Each row is a point on a tangle of strands that fork, close into loops and nearly touch. The rows are in no order.
In the rows, 128 means zero.
Two points are linked if the straight distance between their rows is under 87.6. Some points are linked to none.
q_349: [107 146  68  96 126 145 158  93 109  66 163 144 159 147 116 143 173 154
 111 116 182 184 103 119 139 131 145 118  80  99  95 101 144  69 148 128
  88 106  72 150 170]
q_996: [125 123 102 126 136 125 130 132 121 166 119 119 149 135 114 125 102 104
 100 106 111 114 161 127 151 136 101 128  96 135 138 142 106 175 102 129
 109 150 113 111 130]
q_464: [114  89 156  77 126 117 134  87 150  96 153 151 109  94 146 118 157 202
 165 114 175 127 112 202  98 142 154 116 174  68 120 115 191  57 156  77
 126 102 174 145 112]
q_949: [ 98 142 125  85 148 175 150  65 128  28 151 166 159 133 142 121 187 175
 133 144 161 175  94 133 127 141 165 122 129  86 133 122 156  92 148 128
 132 100 139 152 132]
q_926: [145  76 184 159 125  63 101 176 161 132 114  97  76 130 135 146 119 157
 163 116 107 105 125 157  97 129 117 130 204 141 134 139 135 110 150 113
 150 138 149 121  60]
q_773: [123 145 149 127 127 166 155  95 127 130 128 182 165  64 195 100 112 113
 126 154  77 108 122  68 144 166 108 118 147 127 193 165 131 170  65 136
 121 195 165 114 130]
q_215: [120 126 138 125 129 113 145 105 140 100 144 133 114 125 127 141 132 168
 141 115 122 119 136 136 117 131 125 125 150 140 113 139 144 107 137 130
 140 145 129 143  90]
q_867: [169 106 136 184 109  62  77 214 149 217  85  87  90 135  84 125  69  60
 148 135 106  90 124 151 111  70  76 134 161 192 116 120 134 174 135 135
 146 128 141 101 125]
q_251: [125 159 151 120 143 178 147  85 119 116 125 188 170  56 217  91 128 121
 126 154  72 103 129  52 152 171 113 115 127  99 201 175 127 172  58 135
 109 186 168 114 150]
q_160: [153  56 196 167 119  36  81 191 171 160 107  90  62 124 136 145 107 165
 156 103  89  89 113 145  82 118 110 135 205 156 142 138 141 125 139 103
 148 147 163 119  69]
q_415: [161 134 118 148  92  76 102 198 146 196 123  74  70 144  62 142 109 108
 154 118 150 115 106 154 119  47 121 126 132 155  78 101 148 132 159 129
 148 101 132 135 134]
q_736: [157  89 162 161 107  56  80 213 150 164 116  76  63 119  73 143 120 138
 168 130 147 114 113 140  85  63 109 128 179 144  75 115 133  97 173 109
 159 129 115 149 108]
q_789: [113 139 143 114 128 160 150  87 139 101 148 169 138  99 164 113 129 143
 122 136 102 113 132 100 128 151 132 132 148 128 151 144 145 143 103 131
 128 166 157 124 106]
q_580: [118 142  98 115 148 183 161 123  95 107 140 153 186 143 128 104 133 100
  87 130 121 156 134 117 159 174 139 123  98 117 143 130 122 154  90 135
  89 147  88 125 149]
q_499: [119 131 147 123 119 154 157 101 138 125 136 164 148  86 168 106 110 119
 131 141  90 109 129  83 135 153 110 126 152 138 173 156 132 161  88 133
 132 190 157 113 106]
q_870: [133 124 145 135 125  66 116 142 137 121 137 109  80 135  98 162 143 187
 162 120 161 128 119 151 102  93 125 117 150 129  79 114 125  77 168 116
 142 123 110 162 101]
q_498: [161  89 154 171 107  60  76 218 153 182 107  82  74 120  72 140 101 102
 159 123 133 105 125 142  91  59  99 125 178 159  90 124 142 119 161 119
 157 129 119 131 110]
q_51: [113 138 112 105 140 135 142  81 129  44 147 150 136 145 112 147 194 180
 149 121 176 169  97 154 120 131 140 117 141 113 101 102 140  53 172 126
 137 106 119 165 127]
q_429: [109 139 111 116 151 169 154 119 111 104 147 163 167 131 134 114 136 117
  91 110 117 140 134 113 153 155 126 116 116 125 134 141 126 152 100 140
 110 155 105 124 126]
q_648: [174 118 127 170  93  64  92 216 151 213  97  69  84 147  72 131  83  67
 154 136 119 101 112 161 117  55  98 129 153 186  96 107 143 162 145 136
 156 116 139 113 125]
q_58: [147 150  93 188 114 133 133 153 111 216 110  97 137 175 135 138  98  32
  87 146  69 105 172  70 166 145 140 157  76 200 156 116  47 173  88 162
 145 129 135 101 171]
q_719: [110 134 125 122 144 136 141  96 135  76 149 158 123 134 130 138 156 168
 128 110 140 136 126 143 124 135 136 121 145 133 109 133 142  98 141 138
 141 132 124 148 110]
q_292: [ 94 141 154  82 154 187 121  53 119  65 136 193 143  81 196 105 159 175
 121 158 136 129 128 120 123 168 156 129 141  58 146 146 144 138 106 106
 114 121 164 127 128]
q_49: [145  74 190 201 121  42  85 198 152 202 101 106  94 108 107 138  67 127
 144 100  78  83 130 111  83 111  70 138 182 178 164 153 133 157 108 109
 149 165 154 113  95]
q_242: [143 156 101 192 110 151 148 146  97 199 120 105 155 180 126 139  96  19
  89 153  71 127 174  58 171 143 160 151  67 191 152 107  41 165  97 172
 151 129 114 107 175]
q_906: [139  90 177 139 122  87 124 147 158 113 122 103  87 127 137 142 119 163
 170 132 119 110 126 167  99 139 120 130 196 130 133 137 141 101 151 119
 147 138 148 125  62]
q_19: [128 117 157 130 123  98 142 121 143 110 135 113 107 126 129 143 121 166
 158 126 123 114 135 148 106 131 126 128 167 140 124 138 144 100 145 123
 145 146 134 135  77]
q_42: [154 100 162 172 117  70  86 206 140 174 102  84  89 114  80 136  98 108
 155 120 123 101 135 131  94  76  88 124 162 158 108 135 132 133 150 118
 152 131 113 121 105]
q_528: [147 156 101 166 116 161 143 127 103 177 117  95 157 184 136 133 108  43
  96 162  95 137 167  82 169 149 169 153  62 174 147 103  52 163 115 162
 141 115 109 116 172]
q_381: [132 136  87 116 132 159 136 124 111 139 120 112 158 160 120 125 114  93
  96 131 142 155 145 140 159 154 137 128  78 122 120 125 106 149 123 140
 101 119  86 124 156]
q_458: [ 96 108 143  80 151 163 127  56 136  58 145 182 141  96 167 116 178 192
 140 135 186 150 108 175 107 152 170 113 151  49 120 121 167  91 147  90
 128  89 168 146 123]
q_294: [102 149 157  89 161 188 117  57 109  64 131 196 150  70 217 104 149 171
 124 159 118 125 138 103 134 182 145 126 133  49 158 157 134 158  90 104
 104 140 162 120 135]
q_333: [142 134 120 133 117  91 110 170 130 181 120  91  94 133  84 142 110 122
 136 103 144 112 134 146 124  71 108 123 109 136  95 123 124 136 146 133
 134 106 114 124 129]
q_914: [107 127 142 102 143 158 134  69 138  72 147 171 126 110 159 123 157 178
 130 133 144 129 123 149 116 145 161 130 153 101 125 128 166 104 133 122
 138 118 169 139 115]
q_913: [148  98 157 144 106  51  93 195 144 151 124  78  60 124  73 150 129 164
 168 134 160 123 110 146  82  65 120 127 170 132  72 111 127  80 179 103
 158 124 117 159 106]
q_363: [118 126 104 128 141 147 143 126 120 139 136 141 160 134 122 118 113 111
  97 105 110 124 151 119 155 152 107 121 108 132 138 141 113 171  92 133
 110 163 107 118 126]
q_620: [124  90 158  87 121 125 131  98 147  99 133 137 111  90 155 109 135 184
 166 126 155 114 125 193  94 150 148 127 183  88 129 124 185  70 147  88
 132 117 177 132 102]
q_504: [114 144  77 103 120 124 143 103 115  82 150 127 127 144  93 159 162 151
 144 119 187 184  94 143 128 108 121 105  99 105  78  98 119  53 170 131
 108 105  75 153 148]
q_315: [ 95 124 135  81 154 171 136  54 133  43 145 175 151 118 156 123 186 185
 147 146 175 165  96 156 113 149 168 118 143  57 126 117 161  95 150 112
 133  88 161 151 129]
q_387: [146 134 120 137 106  80 105 181 135 181 126  90  76 133  74 148 113 125
 144 110 155 117 118 146 121  54 120 121 118 138  82 109 132 125 155 132
 139 100 117 139 133]
q_471: [109 149 100 104 143 181 170 112  92  91 151 148 187 148 125 111 142 122
  91 131 143 164 125 111 154 162 151 129  80 110 131 122 142 128 102 130
  82 133  74 129 162]
q_461: [100 148 112  91 137 163 160  80 121  32 155 160 161 140 131 124 185 170
 124 131 159 176  93 121 130 138 152 124 118 104 124 120 152  81 147 136
 127 107 116 147 140]
q_308: [125 121 163 109 121 159 138  83 140 106 124 156 129  76 174 107 124 148
 140 152 110 110 137 122 108 161 136 140 167 114 158 146 156 134 112 117
 130 157 177 117 103]
q_731: [151 138  90 161 121 130 127 138 120 203  99  95 148 162 139 123  98  61
  88 146  82 102 176  89 171 155 124 157  77 173 169 127  62 184  88 147
 125 137 138 102 169]
q_258: [147 111 149 159 122  83 104 193 132 176 101  88 107 116  82 130  90 103
 151 117 118  99 139 132 107  83  82 126 139 155 127 143 124 148 136 120
 138 133 114 113 108]
q_703: [119 113 151 101 125 132 137  81 146  91 141 144 111 105 153 123 137 181
 152 132 136 115 129 165 105 148 149 134 171 111 128 126 174  91 139 113
 138 127 172 137 100]
q_343: [ 88 181 143  75 152 209 162  89  90  52 159 191 181 122 187 104 158 136
 108 155 121 155 104  71 156 171 165 126 105  63 177 145 128 134  97 134
  97 130 122 127 140]
q_842: [128 119 150 143 122  99 133 146 134 139 126 107 121 118 107 137 104 137
 143 110 114 111 148 124 113 110  94 123 138 145 129 150 125 133 134 121
 139 154 111 125  84]
q_134: [138 140  94 125 122 137 115 150 120 173 112  95 120 161 110 141 119  92
 105 116 142 135 134 153 150 112 136 129  83 134 111 116  98 141 141 151
 124  88 109 125 148]
q_568: [146 135  86 148 136 142 122 131 115 178 101 107 159 163 135 120 105  70
  84 142  98 118 176 106 174 164 129 148  81 149 158 130  67 187  92 139
 111 135 124 112 166]
q_960: [118 133  92 111 133 154 138 124 111 114 128 125 151 146 111 132 128 114
 104 112 154 161 131 141 150 137 129 117  91 116 104 131 116 119 136 142
 106 117  74 131 143]
q_478: [145 131 133 142 117  88 110 172 129 182 106  87 108 125  88 134  99 114
 142 111 125 106 138 135 119  79  93 128 110 151 113 135 126 148 137 124
 136 120 113 115 122]
q_332: [116 132  98 117 136 136 133 122 120 106 133 132 130 140 106 143 136 131
 117 103 160 153 130 144 139 122 119 110 111 121  93 132 117 103 143 143
 122 117  82 141 131]
q_502: [137 129 101 132 125 117 120 142 123 190 104  96 139 140 112 118  99  99
 109 114 105 102 164 125 149 127 102 137  85 151 142 137  97 177 109 133
 113 136 125 104 142]
q_213: [151 141  97 140 119 120 111 153 122 202 100  89 120 161 119 128 108  78
 105 123 106 104 155 135 151 120 121 147  81 164 135 119  93 166 120 145
 127 107 132 107 151]
q_485: [145  86 169 203 129  54  79 202 140 217  88 114 107 115  89 134  60  97
 139 107  84  79 141 120 100  97  57 133 168 183 159 154 125 175 104 118
 145 157 144 100 119]
q_503: [149 150  93 156 109 142 132 160 107 187 117  78 122 186 119 148 122  57
 105 135 116 134 136 128 150 123 161 150  73 173 132  95  72 150 139 167
 144  85 123 120 153]
q_261: [114 146  93 102 132 134 148  86 120  51 149 143 135 144 104 150 188 173
 146 122 180 181  95 138 122 122 131 112 118 115  90  98 133  46 171 129
 126 107  92 162 140]
q_644: [148 155  95 146 119 165 142 113 103 162 121  92 164 185 138 130 110  58
  92 169 111 149 163  98 169 157 171 151  59 147 144 106  66 163 124 151
 121 109 102 119 174]
q_91: [123 161 154 107 150 183 134  72 117 100 124 187 160  52 219  95 135 138
 129 159  84 105 133  62 148 177 123 120 130  79 196 174 133 170  67 120
 104 175 170 118 147]
q_727: [146 145  88 130 119 163 131 127 109 163 112  95 152 174 131 131 113  71
  96 145 126 145 153 131 163 152 155 142  69 138 135 114  77 156 129 148
 117 104 101 124 162]
q_598: [109 133 111 118 144 139 145 106 126  73 146 154 134 137 119 135 151 154
 121 105 149 152 122 134 131 128 130 113 132 123 100 132 131  93 142 142
 132 127 102 146 120]
q_225: [157  98 149 187 119  65  77 209 143 213  81 100  95 122  83 130  67  73
 142 125 100  83 136 137 106  80  64 133 160 184 135 133 129 172 125 127
 145 134 136  98 127]
q_948: [ 98 153 126  97 143 187 165 104 110  58 156 172 171 135 140 110 162 134
 101 127 131 162 106 103 142 153 147 124 116 107 137 136 140 118 114 141
 115 133 107 132 137]
q_319: [117 145  62  99 118 136 151  95 112 100 155 122 144 152 104 156 157 134
 120 118 184 185 104 136 136 122 139 112  71  98  84  96 130  68 157 131
  91  97  74 148 168]
q_72: [153 146 104 144 112 101 113 171 128 206 102  79 101 153 104 130 106  85
 123 119 117 102 132 149 137  88 122 141  93 172 117 112 110 161 135 148
 131  95 136 111 143]
q_167: [103 150 106  99 141 179 170 107 100  71 157 155 181 143 126 113 153 136
  98 125 146 171 110 108 149 151 151 126  92 111 130 129 146 111 114 134
  97 130  79 136 152]
q_920: [149  62 199 184 116  38  90 192 166 180 104  97  75 116 128 144  87 147
 150 102  78  86 116 120  79 116  92 145 196 171 160 148 135 138 124 104
 153 160 162 113  74]
q_720: [ 98 146 128 111 147 174 152 101 122  73 154 176 153 128 146 112 152 132
 101 118 121 147 118 107 138 146 142 121 133 120 134 139 137 131 113 143
 123 143 122 127 125]
q_808: [168 136 113 155  89  73 108 203 147 207 117  61  78 154  68 135 101  89
 151 128 134 109 100 166 125  51 116 129 137 178  84  96 146 151 151 141
 149 101 138 127 130]
q_310: [101 129 151  88 144 173 131  61 133  68 143 183 133  95 176 109 158 174
 125 144 142 127 126 137 117 153 163 129 149  79 134 132 158 122 124 108
 131 119 168 134 120]
q_157: [102  95 146  86 139 142 127  69 145  81 153 173 122  97 158 119 169 198
 149 120 184 138 116 186 102 148 161 118 158  59 115 113 180  73 154  86
 130  95 175 149 118]
q_90: [101 149  93  97 136 158 166  87 114  45 164 156 170 141 122 131 186 169
 115 122 168 181  97 110 135 136 150 122  93 105 115 107 151  74 145 130
 106 111  91 151 154]
q_187: [102 167 153  94 161 192 126  67 110  76 131 195 157  67 226  99 148 145
 119 156  96 120 134  75 152 184 134 123 124  58 182 167 122 166  78 121
 100 157 160 116 145]

A fork is a point with three links, a tip a point with one. Leave the first point through the second and follow the links. Name the first fork or tip that comes.
q_387, q_333 -> q_913
q_294, q_187 -> q_308
q_598, q_332 -> q_568
q_72, q_213 -> q_429
q_949, q_461 -> q_51

Name the points in between on the shortest way along the links from the first point to the second, in order.
q_461, q_504 -> q_90, q_349, q_319
q_598, q_242 -> q_332, q_960, q_381, q_727, q_644, q_528
q_294, q_620 -> q_292, q_310, q_914, q_703
q_960, q_926 -> q_332, q_598, q_719, q_215, q_19, q_906
q_736, q_478 -> q_498, q_42, q_258
q_464, q_461 -> q_157, q_458, q_315, q_949
